Each row is a point on a landscape with many valleys, with its height.
A ball rolls from a point to whichever of its 2 nearest points has the largest drop for the distance, and stops where none of them is lower. Distance is the straight distance between rows; heights are no part of it.
k_926: [123 152 138  68  90  96 177 129 125 132 125 179  90 103 107  86 131 124
 112 143 143  67 100 200 142 176  65 139 141 119 132 124 116 120 122 126
 117  81 170  94 109 135  93 196 154  96 153  54 110 126 114 119 108 142
 129 141 136 102 105 136 132 162]  (h 77.3)
k_861: [ 59 138  83 136 124 111 162 105  80 137  86 166 106 159 121 117 128 133
 130 135 170 120 155 111 160 167  66 109 126  90  98 137 151 179 144 120
 162 158 129 141 119 131 128  84  76 116 126 102 139 165  44  99 127 142
 157 102 135  99 157 166 114  85]  (h 16.5)
k_474: [129  96 115 160  88 175 148 150  99 126 138 135 168 114  96  96 140 127
 110 112 132  93 141 176 146 108 110 126 141 132 122  95 123  97  86 169
 200 151 119 126 110 155 126 142  85  78 123 140  98 172 135 126 114 117
 153 102 146 128 176  93  79  77]  (h 64.7)
k_415: [138 119 136 180 110 154 134 117 166 132 102 112 164 113 107 160 143  81
 244 126 117 178 130  84 131 123 139 135  57 112  94 137 108  91  74 118
  92 163 121 148 170 139 128 172 108 204  92 172 146 122 159 138 144 158
  81 127 108 156  83 118 116 116]  (h 64.5)
k_130: [104 160 128 115 132 125 162 147 139 151 142 179 107 145 147 120 116 102
 155  79 134 161  52 157 135 121 109 124 100 132  72 101 145 106 106 116
 168 157 156 107 184 147  89 162 115 149 170 106 166 112  88  94 164  85
 129 193 142 122 131 103 108  42]  (h 70.7)
k_854: [124 178 109 170 136 107 153 150 104 161 165 147 109 132  87 106 116 105
 146 114 104 145 123  77 116 108 133 112 103 152 118 169 163 174 101 131
 100 145 114 153 111  97 109 121 124 179 116 166 186 108  77 143 154  98
 132 149 155 112 125 116 136  89]  (h 38.6)
k_721: [123 132 203 175 202  77 122 196 114 147 133 137  81 137 167 140 140 162
 137 139 148 123  67 127 122 124 183 126 153 163 139 128 152 145 141  89
 127  72 153  36 146 122 115  85 114 147 175 104 128 100 136  82 127  93
 143 140  79  85 121 124 153  98]  (h 46.6)
k_471: [147 140 138  91 131 113 138  54 141 149 154 146 109 148 140 105 121 165
 107  89 189 115 143 171 128 133 127  91 145 167 114  76 185 121 159 155
 150  76 108 107  95  78 109 111 114  79 186 108  98 134 146  94 156 149
 114 102  91  88 161 166  56 139]  (h 42.3)
k_525: [113  86 177 109 113 145 120 119  93 173 124 133 149 170 146  66  59 140
 131 118 119 113 138 186  72 104 137 191 134 124 121 120  87 107  86 140
 183 126 143 105 108 186  81 183 158 121 184 100 128  97 149 104 128 180
 133  78 170 104 132 105 114 136]  (h 62.4)
k_497: [141 146 151 153 177  79 137 193 107 144 129 153  94 153 153 158 116 125
 122 162 147 146  70 139 111 123 143 133 125 146 142 136 152 162 176  89
 113  92 180  72 182 168 113  97 100 174 115  85 144  84 120  98 152  96
 149 151 132 121 101 111 128  95]  (h 39.3)
k_969: [188 130 111 122 151 185  77 123 141  70 110  73 131  91 100 121 192 140
 150 121  87 146 107 125 100  68 121 117 131 128 127 141 126 110 132 106
 154 173  92 144 171  71 130 146 115 113 119 168 110 111 166 166 111  95
 107 145 103 116 100  97 116 141]  (h 74.3)
k_717: [128 114 138 107  62 155 137 129 144 168 134 161 166 129  65 105 138  83
 109 152 148 104 107 184 136 131 119 107 149 133 139  95 124  87  72 161
 174 163 108 107 119 147 115 137  99  52 153 131  95 166 110 128 151 108
 182 138 124  83 149 114  87 109]  (h 61.5)
k_850: [111 133 119 124 148 142 109 116 126 125 134  97 160 116 135 164 119 121
 115 136 125 144 160 128 101 104 182 140 155 135 134 139 135 143 119 104
 121 183  96 159 158  99 127  79 112 114 122 186 120 190 175 176 121 119
 142 150 136 133 124 154 168  50]  (h 34.7)
k_524: [ 97 150 129 160  79 138 143 175 111 202 143 147 119 143  85 105 117  74
 154 166 151 136 136  87 123 120 144 165  94 115 137 130  94 131  92 157
 135 158 127 126  71 163 125 133 131 176 120 129 146 157  58 125 173 148
 157  97 129  88 141 101 127 157]  (h 58.8)
k_401: [121  98 151 144 107 140  74 118 160 147 109 117 149 121 154 158 142 114
 121 151 173  98 151 138 165 132 110 148 134 110 153 115 114 119 132 168
 120 121 139 138  87 134 150 140 110  83 111  87  97 188 105 125 109 146
 143 111 100 125 123 115 122 215]  (h 73.9)
k_696: [ 97 173 140 140 177  64 155 128 126 104 113 148 159  75 176 137 101 155
 135  84  98 153 127 122 147 154 129 111 126 123 120 186 135 151 167 158
 126  97 116 124  53 132 189 139 131 161 134 138 149 123 144 159 117  71
  92 122 105 188 141 144 197 140]  (h 80.0)
k_396: [152  92  46 147 138  81 203 172 137  68 126 124 151  92 132 139 134 108
 118 130 117 132 119 113 101 154 145 115  71 129 100 162 118 166 117  94
 116 117 118 121 197 104 159 168 163 167  80 210 127 115 157 132 131  71
 117 168 123 141 111 136 128  89]  (h 61.9)
k_47: [143  57 120 157 116 163  66 136 107 102  70 100 124 117 127 162 128 152
  92 144 109 134 117  88 123 100 145 105 145 105 191 162  88 127 159 114
 134 132 120 175 150 112 162  97 113 125  72 159 153  99 113 145  85 112
 150 110 131 158 153  97 173 164]  (h 51.8)
k_899: [ 77 140 111 143  88 120 153 113 106 191 120 176 176 200 121 108  80 153
 128  93 152 124 164 121 171 151  94  97 161 122 112 123 112 149 148 161
 167 123 128 162  29 155 139 122 138 119 185 112 183 190  70 123 129 137
 137  66 120 162 186 170 125 134]  (h 38.7)
k_44: [150  82 173 165 103 159 115 142 120 171 131 110 170 179 149  91  92 154
 148 105 180 140 151 194  98  90 143 164 145 153 109 105 100 111 134 157
 204 125 182 113  85 171 104 159  99 129 189  85 149 112 137  48 116 171
 116  79 128 111 169 131  95 158]  (h 68.6)
k_40: [114 102 140 148 136 197 123 128  99 124 128  88 158 146 112 151 135 112
 114 181 103 140 182 115  91  79 134 160 143 119 122 116 140 128 107 110
 164 181 100 161 189 141 105  95  98 105 109 175 104 170 129 154 113 140
 128 119 157 137 116 119 145  64]  (h 25.9)
k_614: [106 177  98  98 135 126 128 108 128 107 162 111 163  72 134 144 103 146
  89 135 119 138 163 106  88 150 179 103 159 122 175 145 150 148 135 123
 111 133  83 146  84 101 172  65 159 130 139 194 145 173 156 218 159 121
 133 142 131 148 155 155 162  81]  (h 41.1)
k_789: [ 73 115 112 141 120 179 162 134  87 146 134 102 147 113  61 108 154  98
 131 188 133  83 175 119  90 119 117 155 106  97 138 135 123  98 101 122
 150 151 114 155 114 147 123 105 138 130 117 167 109 186  88 187 118 163
 136 105 132  99 129 135 161  76]  (h 15.0)
k_849: [116 149 156 130 137 156 118 123 146 125 115 124 128 175  99 185 143  73
 165 161 132 138 137 106 139 133 130 134 126 112 108  90 132 113  99  95
 104 172 170 140 206 151  56 129 101 134  92 118 121 152 133  97 125 180
  89 177 120 139  84 160  98  88]  (h 56.4)
k_134: [102 143  95 121 127  77 215 124  73 136 133 159 152  67 148  75 114 171
  57 102 123 134 128 175  93 162 116  93 115 152 119 144 133 113 144 116
 125  67 121  96 129 141 147 137 137 137 142 159 160 106 136 155 107  68
 157 125 161 132 164 138 234  46]  (h 89.8)
k_444: [124  52 163 155 183 134  77 119 136 116  63 125  94 130 164 187 145 159
  87 158 143 136 149 123 129 114 114 131 129  88 161 172 121 142 138 117
 141 118 158 134 130 109 135  71 104 122 120 127 125 135 111 159  74  95
 135 131 149 165  97  89 189 117]  (h 44.5)
k_290: [129 119 102  42 129 155 150  80 166 152 105 135 166 160 182 133 144 142
 145  67 171 121 166 168 117 120 140 116 121 155 123  64 184 109 134 174
 178  95 112 142  60 120 119  97 123  78 199  79  95 165 153 102 137 159
  85  53 148 142 135 195  55 161]  (h 32.7)
k_163: [ 82 144 125 190 120 110 140  88 125  57 102 146 117 137 143 165 123 108
  94 112 131 166 157  72 182 125  75 118  99 115  78 172 161 146 163 136
 110 168 128 167 145  82 120  86  52 137 107 107 143 135 120 139 113 131
 112 127 148 179 130 125 124 112]  (h 38.2)
k_544: [110 131 145  78 133 138 152  85 136  75 113  96 136 161 168 170 154 143
  77 141 139 109 157  71 162 131 143 131 138 138 110  96 191 150 164 165
 120 104 107 165 148  93 137  63 116  54 104  89  97 166 146 102 117 186
 116 104 143 149 127 179  84 175]  (h 51.3)
k_917: [112 104 146 162 165 121 113 124 110 127  93 163  84 142 143 169 136 140
  69 186 174 132 135 155 127 110 100 122 136 105 138 160 156 158 146 107
 140 123 151  85 137  94 136  74  76 114 104 129 144 126  82 141 112 110
 185 110 140  94 144 101 150  83]  (h 36.2)
k_24: [102 160 142 150  80  99 138 141 147 170 167 153 131 184  87 119  93  70
 127 130 143 126 138  93 175 150 118 132 117 143 123 112 106 152 107 160
 102 150 145 125 107 159 116 132 104 143 139  82 131 162  76  95 161 136
 155 110 132 131 164 132 102 144]  (h 55.1)
k_260: [104 107 153  76 138 129 108 117 162 140  97 142 110 144 145 169 147  86
 106 161 173  73 163  86 169 148  90 110 121  99 164 122 127 125 134 156
 112 129 141 146 110 139 106 105 127  82 117  95  88 187  44 138 121 158
 111 119  93 142  82 150 135 182]  (h 76.3)
k_50: [ 99 112 160  77 103 119 119  87 113 151 127 127 134 150 134  84  98 121
 165 151 145  81 153 176 120 165 119 200 174 111 136 107 124 119 105 145
 141 117 148  90 102 194  82 155 152 128 167  83  77 150 143 105 101 226
 131  96 143  92  91 116 120 186]  (h 55.9)
k_857: [ 65 130 120  98 131 113 175 101  98  59 106 114 120 134 148 166 160 125
  69 134 162 127 158  91 191 139  93 138 127  94  68 127 178 154 164 138
 130 138 124 180 160  83 143  90  96  83  92 114 120 182 139 115 105 154
 103 109 139 147 137 173  98 116]  (h 45.7)
k_320: [165 106 180 118 126 202  47 112 104  99 117  72 111 123 122 131 122 167
 130 161 105 109 125 146 115  91 142 175 173 109 151 129 139 116 124 118
 139 146 122 147 124 166 157 116 127 125 107  97  96  72 170 109 101 177
 137  85 147 131 138 127 138 210]  (h 62.1)
k_809: [182 122 140 141  67 152 149 164 130 137 147 141 118 132  71 103 133  95
 118 166 155  93  79 154 118 115 147 120 137 156 144  69 113 104  64 125
 146 152 114  88 166 132 108 131 118  90 117 128 111 100 129 122 169 148
 174 159 132  70 132  75  53 148]  (h 57.9)
k_278: [155 123 137 119 133 153 101 105 145 155 144  92 160  86 109  99 150 104
 184  98 108 116 130 132 149 109 150 109 123 122 141 130 115 114 133 192
 152 115 102 171  53 108 177 161 154 103 145 156 106 135 126 140 152  95
  97 127  93 108 160 120 102 189]  (h 69.5)
k_8: [ 92 131 133  96 142 146 129  89 148 201 111 164 178 179 190 114  89 167
 144  82 147 129 184 150 118 111 136 125 160 133 120 113 126 147 139 155
 174 113 121 179  24 136 130 130 164 118 207 114 164 184  84 138 128 124
  85  72 121 150 165 156 133 138]  (h 31.6)
k_300: [139 115  93 123 153  79 156 175 118 118 146 106 124  83 118 110 150 161
 134  93 108 106  82 111 154 139 173 107 102 155 110 151 125 162 134 113
 104  83 123 109 154  92 124 160 154 135 107 166 118 117 173 129 126  59
 109 175  87 124 136 130 148 105]  (h 57.7)
k_676: [101 156 106 128 104  95 141 143  95 155 165 176 179 184  93 104  83 139
  98 106 131 109 159 156 168 144 105  52 166 142 161 101 164 192 122 166
  90  87  73 149  26 118 117 131 152 147 170 129 170 165  80 137 152 119
 155 109 100 166 219 171 111  98]  (h 43.8)
k_814: [129 119 103  73  69 106 201 155 110 150 164 143 115 114 103  71 104 147
 100 103 129 120  88 148  77 145 158 106 127 168 108 120 126  91  99 105
 110 100 124 107 187 128  86 158 178  90 163 140 136 110 145 149 157  79
 166 173 173  97 161 121 162  80]  (h 62.5)
k_201: [150  87 158 147 118 204  63 153 111  92  97  81 118 144 135 167 137 157
 128 177 130 117 123  90 128  87 148 159 154  99 157 156 115 131 145 118
 135 167 133 175 172 151 143 141  92 152  56 132 123 105 145 106 105 172
 131  74 127 150 141 131 157 202]  (h 57.2)
k_687: [ 98 116 118  92 144 138 132  80 151 185  77 162 151 157 182 136 144 157
 159 101 153 137 178 163 144 137  94 143 122 110  96 121 153 115 143 151
 161 121 129 173  49 150 139 112  99 105 183  73 117 208 112 135 113 145
  86  76 162 145 127 153  89 138]  (h 20.8)
k_48: [194 143 116 108 117 143 100 139  96  80 123 107  90 116  91  87 147 167
 160 145  91 110 100 148  77 122 135 130 155 131 124 131 119 101 131  98
  92 120  98 128 170 137 117 185 186 129  91 128 140  23 175 133 112 152
 142 100 119  71 111 114 134 200]  (h 30.3)
k_666: [148 148 181 105 132 129  66 123 155 151 160 134  86 168 160 137 125 182
 109 106  93 123 115 138 105 110 147 118 167 162 163 119  98 113 143 121
 138 138 138 110 104 112 120  77 138 110 148  60 111 115 151  93 133 126
 112 173 140 156 150 147 149 126]  (h 28.4)
k_853: [120 172 109 115 123  84 147 128 150 146 186 163 148 149  88 127  96 105
  95 125 143 116 135 123 152 151 120  85 124 134 159 115 184 186  94 153
  45 128  83 143  65  95 121 146 142 174 148 150 119 164  98 152 182  98
 154 130 103 129 182 164  90  90]  (h 47.5)
k_579: [192 142 141 112 136 126  59 106 125 139 143 100  86 111 141  96 127 160
 173 110 133 122  85 154  82 113 132 161 171 129 138 122 149 114 131 109
 100  92 144  94 154 127 113 177 159 147 143 110 147  35 148 107 119 153
 150 123 114  74  90  89 145 192]  (h 40.6)
k_638: [192 138 141 184 155 119  77 171 129 119 120 126  89 164 150 163 141 145
 122 151 158 160 101 135 122 107 134 124 127 126 158 136 121 171 171  88
 145 116 191  98 176 156 144  88  83 180  98 104 165  56 113  96 144 142
 161 124 108 120 111  98 118 146]  (h 30.9)
k_310: [195  90 122 167  93 158  91 193 188 166 111 133 157 160 132 155 123 100
 160 158 147 134  84 146  73  99 166 155 108 150 134 121 110 138  73 134
 107 124 143  96 170 127 146 155 110 178  70 135 116 105 146 101 149 140
 174 122 126 130  95  82  84 161]  (h 58.7)
k_492: [ 92 146  97  99 107 147 177 160 123 163 120 152 155 120 116 121 103 111
 153 125 150 108 123 179 125 158 120 135 140 105 109 137 140 155 114 122
 132 140 151 128 127 141 104 171 104 139 127 114 121 209 119 140 122  85
 135 171 125 152 154 162 142  42]  (h 55.4)
k_232: [132 138 147  86 116 148 137  88 148 138 156 112 133  74  86  86 139 118
 120 140 100  83 138 181 118 145 134 128 108 109 159 128  83  87 140 166
 107 102  93 161  62 130 155 142 174  72 145 133  95 158 139 178 132 130
 117 134 131 124 140 115 115 162]  (h 71.9)
k_618: [140 189  83 150 131  81 152 115 121 114 147 130 167  58 120 108 112 120
 151  90 110 145 120 104 143 142 120 125 116 124 116 181 130 161 117 165
 108 120 100 139  73 121 201 175 130 177 117 175 156  90 146 155 160 100
 133 111 118 147 150 141 163 184]  (h 82.3)
k_2: [155 165 164 120 100  91 132 148 130 138 138 165  88 118 112 135 138 126
  94 133 150  71  70 166 168 160  78 125 142 149 127 116 138 134 144 132
 104  69 175  58 118 125  92 156 131  98 140  74 104  83 109 106 125 138
 114 162  99 103  96 108  89 174]  (h 79.8)
k_598: [115 126 110 150 119 135 141 139 138 115 123  99 138 133  97 155 156  56
 198 128 114 135 147  68 158 126 132 146  85 108  94 114 115 128  95 140
 116 168 143 161 176 114  95 143 134 150  79 153 108 161 129 124 129 150
  65 152 115 152  98 144 102 123]  (h 60.8)
k_636: [120  92  78  98 123 156 160 146 139 133 104 147 142 101 125 110 111 119
 174 129 136 116 136 198 100 139 133 148 121 118 105 113 136 126 100 107
 156 157 144 119 174 169 122 182 107 137 118 161 114 173 134 148 128 121
 139 153 142 109 118 121 141  34]  (h 59.5)
k_12: [109 133 107 159 156 106 135 164  95 132 106 137 127 128  96 153 119 119
 135 101  83 160 132  50 148 128 129 108 109 143 134 179 112 156 131 128
 100 150 133 155 145 110 106 116 125 166 100 158 170 120 109 141 113  81
 109 162 143 183 103 125 174  78]  (h 44.8)
k_482: [141 136 138  74 148 164  97  70 157 110 128  93 144 152 158 175 148 133
 131 134 128 125 147  88 137 125 137 124 166 139 137  79 162 100 135 139
 123 132 123 145 151 125 101  74 116  66 142 100  68 164 149 112 122 170
  76 124 142 133  85 161  86 152]  (h 49.9)
k_824: [148 128 196 101 132 124  60 102 174 149 129 131  93 179 184 143 142 216
 129  86 127 155 123 139 127 118 123 143 166 123 152 142 100 117 153 119
 129 117 172 131  43 135 149  77 106 134 170  25 127 104 168  79  97 140
  80 124 152 183 149 167 139 177]  (h 9.6)
k_121: [154 146 118 117 111 137 127 145  70 123 137 112  82 109  56  87 151 130
 124 139  88 149 109  89 100 105 143 110 131 145 107 137 117 114 149 120
  81 125  83 146 147 105 116 159 177 127  97 145 141  72 138 135 128 132
 148 124 139  80 121 117 141 163]  (h 19.7)
k_856: [144 141 147 130 126 169 105 142 131 170 147 126 123 126 116 118 117 152
 137  90  82 131 119 136 109 113 139 157 145 158 140 137  97 129 131 140
 136 132 137 136 108 139 124 153 118 133 115 123 124 127 139 115 136 118
 124 135 172 164 153 120 161 124]  (h 40.7)
k_136: [132 141 131 136 132  93 112 117 161 141 175 139 127 187 103 136 112  80
 102 139 133  97 124 106 196 148 105  76 105 158 160 106 169 165 111 164
  94 133 123 134  84 120 131 120 111 145 157  96 124 144  88 102 181 100
 154 147 108 132 158 159  65 135]  (h 51.2)
k_898: [150 124 145 157 111 145  91 143 181 177 141 119 138 158 149 155  91 103
 200 139 160 171  91 155 110 127 149 176 132 133 139 105 120 102 112 106
  74 116 173  71 172 159 110 152  91 194 113  92 143 112 166 108 135 161
 164 152 133 162  91  96 112 128]  (h 64.3)
k_81: [136  85  93 141 179 101 133 148 166  92 103 119 147 114 169 156 130  82
 153 133 122 152 121 129 109 133 147 130  92 102 110 154 119 137 110  88
 102 134 120  83 219 111 136 161 162 144  97 182 142 110 151 154  99  87
 139 165 111 141  55 122 141 102]  (h 65.9)
k_704: [131 151 109 177 108 110 127  95 142  70 109 168 127 110 158 150 136 121
  89 107 102 180 120 104 158 121  86 120 104 120  97 156 151 129 151 128
 116 158 131  99 162  81 160 129  86 148  89 132 118  94 140 143 118 109
 142 108 143 170 136  96 150 118]  (h 29.5)
k_431: [147  74 128 151 143 147  93 108 139  61  85 148 113 133 189 203 156 183
  90 161 154 177 160 129 158 128  94 152 141  78  94 116 122 105 118  95
 141 140 165 153 175 119 117 117  91 135  86 105 135 116 158 128  66 192
 148 116 153 110  72  90 106 143]  (h 15.4)
k_39: [157 161  56 132 132 120 181 131 114  65 106 109 150  41 116 105 129 120
 144 119  72 144  97 111 109 147 138 132 102 122 122 191  73 123 163 138
 142 129  88 165 119 155 197 155 149 165  80 175 172  83 135 153 141  84
 108 125 151 175 140 148 155 157]  (h 84.4)
k_612: [118 133 148  75 134 120 120  41 148 141 158 157 110 102 167  89 104 137
  92  77 152 154 117 174 103 123 168 104 148 136 110 108 155  91 143 143
 144 120  93  97 113  81 139 134 150  85 192 139 110 120 174 148 162 106
 145 116  95  72 161 143 122 118]  (h 49.5)
k_576: [131 121 100 177  92 161 130 135  98 112 178 107 171 133  70 133 128 143
  98 125 136  82 161 149 138 112 135 116 154 133 143 101 159 158  97 143
 158 138 110 142  86 119 137 128 101 102 102 168 103 179 158 160 138  95
 152 151 144 129 208 126  87  54]  (h 67.8)
k_521: [158 128 123 165 110 136  87 122 147  92  94 168 109 140 165 170 107 158
 110 139 127 185 128 146 138 122 100 141 111 107 111 133 128 112 150  99
 117 146 143 106 183 133 145 144  91 157  96 113 123  74 146 112  99 171
 178  95 141 127  99  66 139 147]  (h 15.6)
k_441: [114 142 110 119 117  90 174 172 142 145 182 171 102 138 152 115 115 125
 116  84 117 142  58 118 126 111 147 102 117 158  93 123 156 116  81 111
 139 147 107 102 184 107  91 135 145 117 179 155 153 105 131 108 172  53
 147 191 135 122 143 111 144  43]  (h 66.9)
k_430: [122 138  59 121 150 107 220 113 128  82 141  96 143  28 101 106 137 107
  96 159  85 121 103 108  73 174 143 133  85 139 141 162  76 120 179 111
 117  93 109 140 118 167 192 111 155 170 113 176 184  94 119 152  97  86
 105 165 171 191 144 146 161 117]  (h 86.1)
k_58: [136 114 184 167 106 183  80 137 130 107 128 113 117 130 130 120 153 174
 135 153 125 108 156 142 135 112 101 189 117  83 157 105 103  88 107 113
 164 177 144 132  79 176 111 133 121 119 126  65  82 110 140 114 101 209
 121  73 150 132  95  80 158 210]  (h 67.6)
k_34: [155 107 100 164 139  94  69  88 138 125 160  76 130 156 124 115 142 125
 124  78 105 146  92  73 177 124 145  99 117 144 129 102 138 122  92 133
 119 141 102 111 161  87 135 117 141 135 135 155 129  96 149  99 148 108
 114 163 101 100 144 124  57 142]  (h 46.9)
k_678: [130  95 113  74 107 130 167 132 116 119 117 160 116 108 146  75  96 171
 108  92 130 125 107 196 103 139 135 137 135 138 108 105 107  96 122 117
 173 118 141 103 180 140 111 177 158  88 164 141 120 112 155 129 132 124
 156 156 167  98 148 117 156  81]  (h 57.8)
k_534: [183 114 117 179  96 113  89 146 143 159 154 103 118 155  91 104 142  93
 149 137 136 134  77 110 132 110 148 131 120 146 136 108 122 130  88 142
 113 126 119  98 152 120 155 122 122 158  98 124 130  81 125  79 165 129
 160 135 102 104 144  98  49 174]  (h 53.0)
k_83: [165 120 156 164 152  85  93 109 116  92 163  95  93 190 111 100 133 112
  82 147 119 139 118  97 179 127 119  43 136 138 150  92 131 110 130 116
 115 143 112  92 161 108 122  71 153  70 151 115 150  57 126  96 161 116
 138 181  86  91 136 128  39 156]  (h 39.2)
k_249: [ 88 143 133 145 164  88 126 104 103 157 106 181  90 150 157 154 110 129
 108 139 155 167 147 110 181 134  95 135 140 129 105 143 150 173 158 118
 134 114 138  92 116 125 136  81  95 129 141  96 143 144  73 106 125 120
 147  94 126  97 128 142 130 112]  (h 27.2)
k_747: [157  86  61 112 147 149 102 131 173  59  90  95 186 122 153 134 166 111
 143 117  71 172 108 120  99  72 131 110 114 112 109 164  96 133 134  90
 150 184  79 126 200  79 151 140 137 143  95 199 129 115 189 179 102  92
 124 149  89 162  74 121 113 141]  (h 70.5)
k_629: [ 88 135 101 152 139  94 116 115 137  97 144  87 158  92 115 114 164  72
 189 118 138 107 156  79 171 135 114 132  94 102 128 105 133 128 145 167
 148 146 101 172  74 111 186 131 140 142 121 167  99 169 112 161 139 147
  95  79  80 124 121 139  91 192]  (h 66.8)
k_79: [152 128 147  91 150 140  77  93 150 138 141  94 104 191 156 164 131 146
 120 142 132 126 159  99 126 119 147 123 204 167 162  92 117 112 148 105
 157 137 167 112 139 143  81  72 134  96 155  84 116 122 133  90 123 175
  89 187 115 119  94 156 102 147]  (h 41.5)
k_384: [ 71 116  97 106 112 128 163 122  68 149 107 126 106 100  60  95 122 107
 107 144 150  96 142 110 141 160 120 104 125 105 117 119 132 155 151 115
 137 123 115 144 139 127 125 102 130 107 137 162 142 164  45 146 119 134
 166 128 127  72 139 160 152  70]  (h 4.8)
k_112: [127 132 120 125 136 162 120 153 119 108  92 138 113 103 116 152 136 149
 156  93  68 146 135  96 123 135 111 139  97 125 139 188  85 117 168 118
 117 144 152 179 133 131 110 135 139 151  98 121 149 132 119 156 105 125
  86 145 168 199  92 109 182 114]  (h 49.0)
k_931: [156 141 142 136 130 109 100 106  96  91 128 122  82 145  87 124 154 129
  86 169 119 132 124 103 146 132 125  81 147 127 141 108 130 141 165 116
  71 119 114 119 154  93  94  93 152  78  84 127 129  94 118 116 104 143
 130 135  76  86 107 125 104 199]  (h 30.7)
k_758: [ 84 160 149  53 174  85 170  89 126 124 108 147 123  93 193 113  96 155
  95  86 100 150 149 141 130 167 135 114 113 141 115 165 135 141 193 129
 138  75 122 139  54 113 186  92 170 126 169 136 155 133 133 149 134 110
  79  83 155 151 136 162 169 138]  (h 77.4)
k_389: [139 140 138 124 125 130  86 101 124 154 145  85 129 120 147 122 116 125
 189 143 143 124 135 136 118 142 130 171 169 139 137  80 124  99 104 122
 136 118 170  99 148 160  96 161 154 146 151 121  99 103 134 106 121 210
 115 112 120  78  71  77 109 192]  (h 49.6)
k_582: [ 80 122 120 111 162 124 173 154 123 141 107 149 118 115 123 167 107  92
 130 130 119 113 125 102 109 164 130 116 110  94 125 172 128 139 123  88
  92 119 162 106 145 137 107 129 149 154 129 131 149 157 110 162  97  83
 114 176 144 191 104 174 201  16]  (h 50.5)
k_860: [130 115 173 179 115 167  82 191 152 144 126  94 110 127 111 127 174 117
 159 178 167  84 138 141 140 109 103 183 105 117 160 114 109 111 110 139
 128 140 151 130  81 150 115 155 113 134  96 125  98 161 110 128 123 183
 126  99  93 124 104  83 150 210]  (h 71.2)
k_904: [155 116 139 168 122 208  96 177 178 106 113 136 131 129 123 166 121 140
 219 137  97 177 135 137  88  96 104 148  73 127 113 118 124  97  95 106
  99 158 126 143 202 184 115 175 119 180  97 143 124  82 155 128 126 191
 104 112 113 134  64  93 107 115]  (h 69.1)
k_815: [ 89 124  94 157 119 107 178 165 125 103 119 102 154 100 105 143 142  73
 190 124 127 105 164  99 159 155 128 162  85 101 125 142  86 139 133 144
 137 126 152 182 118 145 155 166 134 161  66 166 120 177 123 150 124 150
  78 124 118 156 129 129 141 129]  (h 64.1)
k_720: [170 158 105 128 115 135 171 174  83 128 120 142 114  85  88  79 146 142
 161 119 108 159 121  86  65 107 128 117 100 168 103 165 140 112 119 122
  84 104  84 185 118 105 145 149 163 159 108 180 191  61  94 125 150  90
 141 124 165  94 130  95 177 129]  (h 29.9)
k_944: [165 146 164 158 137 152 107 136 140 115 151  65 123 219 111 172 161  96
 118 176 127 118 167  91 142 108 113 153 152 139 139 110 120 131 129 123
 139 153 176 139 189 155  95  90 113 107 107  97 125 124 125  88 167 189
 119 162 106 115 117 154  92 131]  (h 50.4)
k_254: [102 132  90 118 168  70 230 120  91 100 127 120 141  45 138 102 134 121
  70 165  94 143 114 102  94 170 116 114 108 144 131 166 131 125 161  86
  61  77 128  88 136 155 159 136 162 148 166 152 140 101 127 142  96  50
 119 117 176 163 118 155 216  86]  (h 87.9)
k_312: [123 131 147  63 140 105 140  90 130 121 135 135 105  95 140 114 140 136
  99 106 103  95 138 189 141 164 114 140 121 117 135 141  99 122 171 135
 127  76 134 131  84 111 149 138 180  95 150  98  95 152 131 134 115 133
  91 123 141 122 127 139 131 166]  (h 74.2)
k_231: [109 112 177 134 167  75 132 192 123 145 158 122  93  93 172 113 136 174
 136 108 121 103  73 146 130 128 176 136 147 146 137 133 127 122 118 128
 120  72 126  84 116 120 124 150 146 126 152 117 102 113 170 119 107  53
 124 165  79 113 128 124 201  97]  (h 52.8)
k_462: [103 169 157  60 143 121 142  90 156 135 167 145 146  95 190 114  81 152
  82  94 115 128 151 151  98 130 197  85 146 138 159 125 132 106 118 138
 134 147  67 130  73  87 146  66 184 103 188 164 138 153 165 179 151  91
 132 133 117 135 172 149 157  87]  (h 46.0)

Where does a ball stop that starts at each point below?
k_717 -> k_121
k_24 -> k_687
k_401 -> k_384
k_747 -> k_431
k_636 -> k_121
k_525 -> k_121
k_462 -> k_384
k_544 -> k_431
k_310 -> k_121
